A landscape with many valleys, sampled at points; each row gives a point and its height.
A ball rolls from a point to whichever of its 5 nearest points has the largest drop for the distance, and stops where none of them is lower. Distance is the straight distance between rows; heights are no part of it.
J904 (h 312): [ 1.45 -6.18  2.00 -4.49 -0.65 -0.58 -3.02 -0.21]
J212 (h 170): [ 0.33  4.02  0.97  2.27 -0.14 -2.19  2.08 -0.03]
J724 (h 469): [ 2.14  2.55 -1.33  3.07  0.15 -0.96 -1.11  2.87]
J42 (h 452): [-2.41 -2.73  2.23 -0.14 -0.95 -1.01  0.51 -2.20]
J321 (h 374): [-2.34 -1.96  4.49 -0.97  1.03 -1.54  2.52 -3.16]
J999 (h 463): [ 0.77 -6.00 -1.20 -4.82 -0.35  1.62 -2.45 -1.30]
J599 (h 158): [-1.80 -3.52  4.54 -1.42  0.08 -1.97 -0.03 -2.10]
J518 (h 765): [-1.55  2.54  1.77  1.39 -0.06 -1.98  3.63 -1.85]
J586 (h 545): [-2.42 -1.63  2.74  0.07 -0.53 -1.84  1.86 -2.50]
J115 (h 48): [-0.94 -3.85  5.33 -2.83  0.45 -2.20 -1.19 -1.81]
J568 (h 88): [-0.08  2.66 -4.22 -1.72  2.32  3.69 -2.74  2.36]
J603 (h 313): [-0.16  1.09 -3.87 -1.59 -0.23  3.43 -1.51  1.96]
J615 (h 599): [-0.73  3.04  2.15  0.75  1.35 -1.19  5.61 -1.82]
J341 (h 580): [ 1.54  5.23  2.00  3.15  0.99 -2.78  1.39  0.19]
J652 (h 403): [-1.00  2.65 -4.24 -3.17  1.91  3.59 -3.60  1.28]
J353 (h 287): [-1.28 -2.19 -0.66 -0.32 -2.67  0.66  0.08 -0.47]
J302 (h 565): [-0.95  2.11  2.37  0.40  2.10 -0.83  6.64 -2.30]
J335 (h 408): [-0.41 -5.17 -0.82 -2.71 -1.33  1.72 -1.15 -0.97]
J783 (h 276): [-0.09 -5.32  2.57 -2.57 -1.03 -1.00 -2.22 -0.94]
J50 (h 569): [ 0.75  2.48 -0.43  2.73 -1.00 -1.34 -0.31  1.78]
J372 (h 293): [-0.85 -2.27 -3.03 -2.65 -1.43  3.08 -0.85  0.09]
J654 (h 870): [-1.48  0.02  0.82  1.09 -1.86 -0.98  1.88 -0.90]
J732 (h 366): [-0.31 -3.66 -2.95 -4.74 -0.13  3.24 -1.92 -1.54]
J869 (h 255): [-0.52 -1.26 -2.70 -1.22 -2.00  2.53 -0.16  0.51]
J402 (h 576): [ 3.95  2.47  0.16  5.55  2.32 -2.14 -1.54  0.82]
J401 (h 373): [ 1.58  1.67 -2.68  1.45  0.30  1.05 -1.58  3.44]
J597 (h 349): [-0.79 -0.48 -3.97 -4.01 -0.38  4.00 -1.50  0.19]
J536 (h 536): [-1.59  0.38  3.38 -0.16  2.23 -1.03  6.44 -2.57]
J396 (h 466): [ 2.60  1.64 -3.74  1.80  3.06  1.90 -2.48  3.16]
J125 (h 667): [ 2.48  3.78  1.22  4.24  1.56 -2.52 -0.15  1.00]
J382 (h 225): [ 3.67  1.34 -1.74  4.45  2.82 -0.22 -2.19  2.70]
J549 (h 279): [ 0.59  2.02 -3.64 -0.86  0.97  2.78 -1.87  2.93]
J45 (h 367): [-0.64 -4.58  0.03 -2.04 -1.51  0.73 -0.71 -0.92]
J386 (h 258): [-0.24  0.24 -1.84  0.53 -2.27  1.33 -0.11  1.75]
J289 (h 332): [-0.86 -4.97  2.05 -2.17 -1.29 -0.56 -1.54 -1.23]
J282 (h 385): [ 1.92  1.92 -3.92  0.37  2.64  2.65 -2.55  3.60]
J872 (h 418): [-1.44  1.50 -4.21 -3.92  0.57  3.90 -2.53  0.31]
J456 (h 292): [-0.45  0.41 -1.33  1.08 -2.81  0.65  0.41  0.95]
J945 (h 472): [-2.56 -1.01  3.72 -0.61  2.07 -1.44  4.16 -2.83]
J8 (h 218): [ 0.32 -4.33  4.95 -3.84 -0.32 -2.26 -2.57 -0.57]
J510 (h 257): [ 4.65  1.07 -0.01  6.27  3.17 -1.79 -2.02 -0.68]
J243 (h 309): [ 0.22  1.17 -1.98  0.47 -1.75  1.58 -0.51  2.12]
J842 (h 582): [ 0.73  3.48  0.51  2.93 -0.89 -1.87  0.31  1.25]
J14 (h 564): [ 0.05  4.67  1.66  1.67  1.16 -2.11  3.27 -0.87]
J481 (h 282): [-0.87 -2.87 -1.95 -1.62 -2.24  1.82 -0.39 -0.32]
J561 (h 587): [ 1.67  4.28  1.28  3.24  0.88 -2.80  0.48  0.66]
J707 (h 86): [-0.54 -0.74 -1.15 -0.07 -2.84  1.01  0.22  0.34]
J55 (h 663): [-0.77  2.90  1.01  1.88 -1.51 -1.85  1.78 -0.15]
J519 (h 454): [-1.34 -3.69  1.21 -0.42 -1.87 -0.14 -0.07 -1.41]
J903 (h 595): [ 2.09  3.83  0.39  3.64  0.18 -2.19 -0.06  1.57]
J148 (h 816): [-2.09  1.25  2.07  0.59 -0.27 -1.63  3.32 -2.16]

Two balls start at each pair of points below. Name the first point that both come to, or write none.
J903 / J402: J382
J372 / J519: J707
J302 / J125: none
J904 / J42: J115

For each start below, name the point where the ball stops.
J45: J707
J148: J115
J597: J707
J289: J115
J335: J707
J732: J707
J615: J115
J536: J115
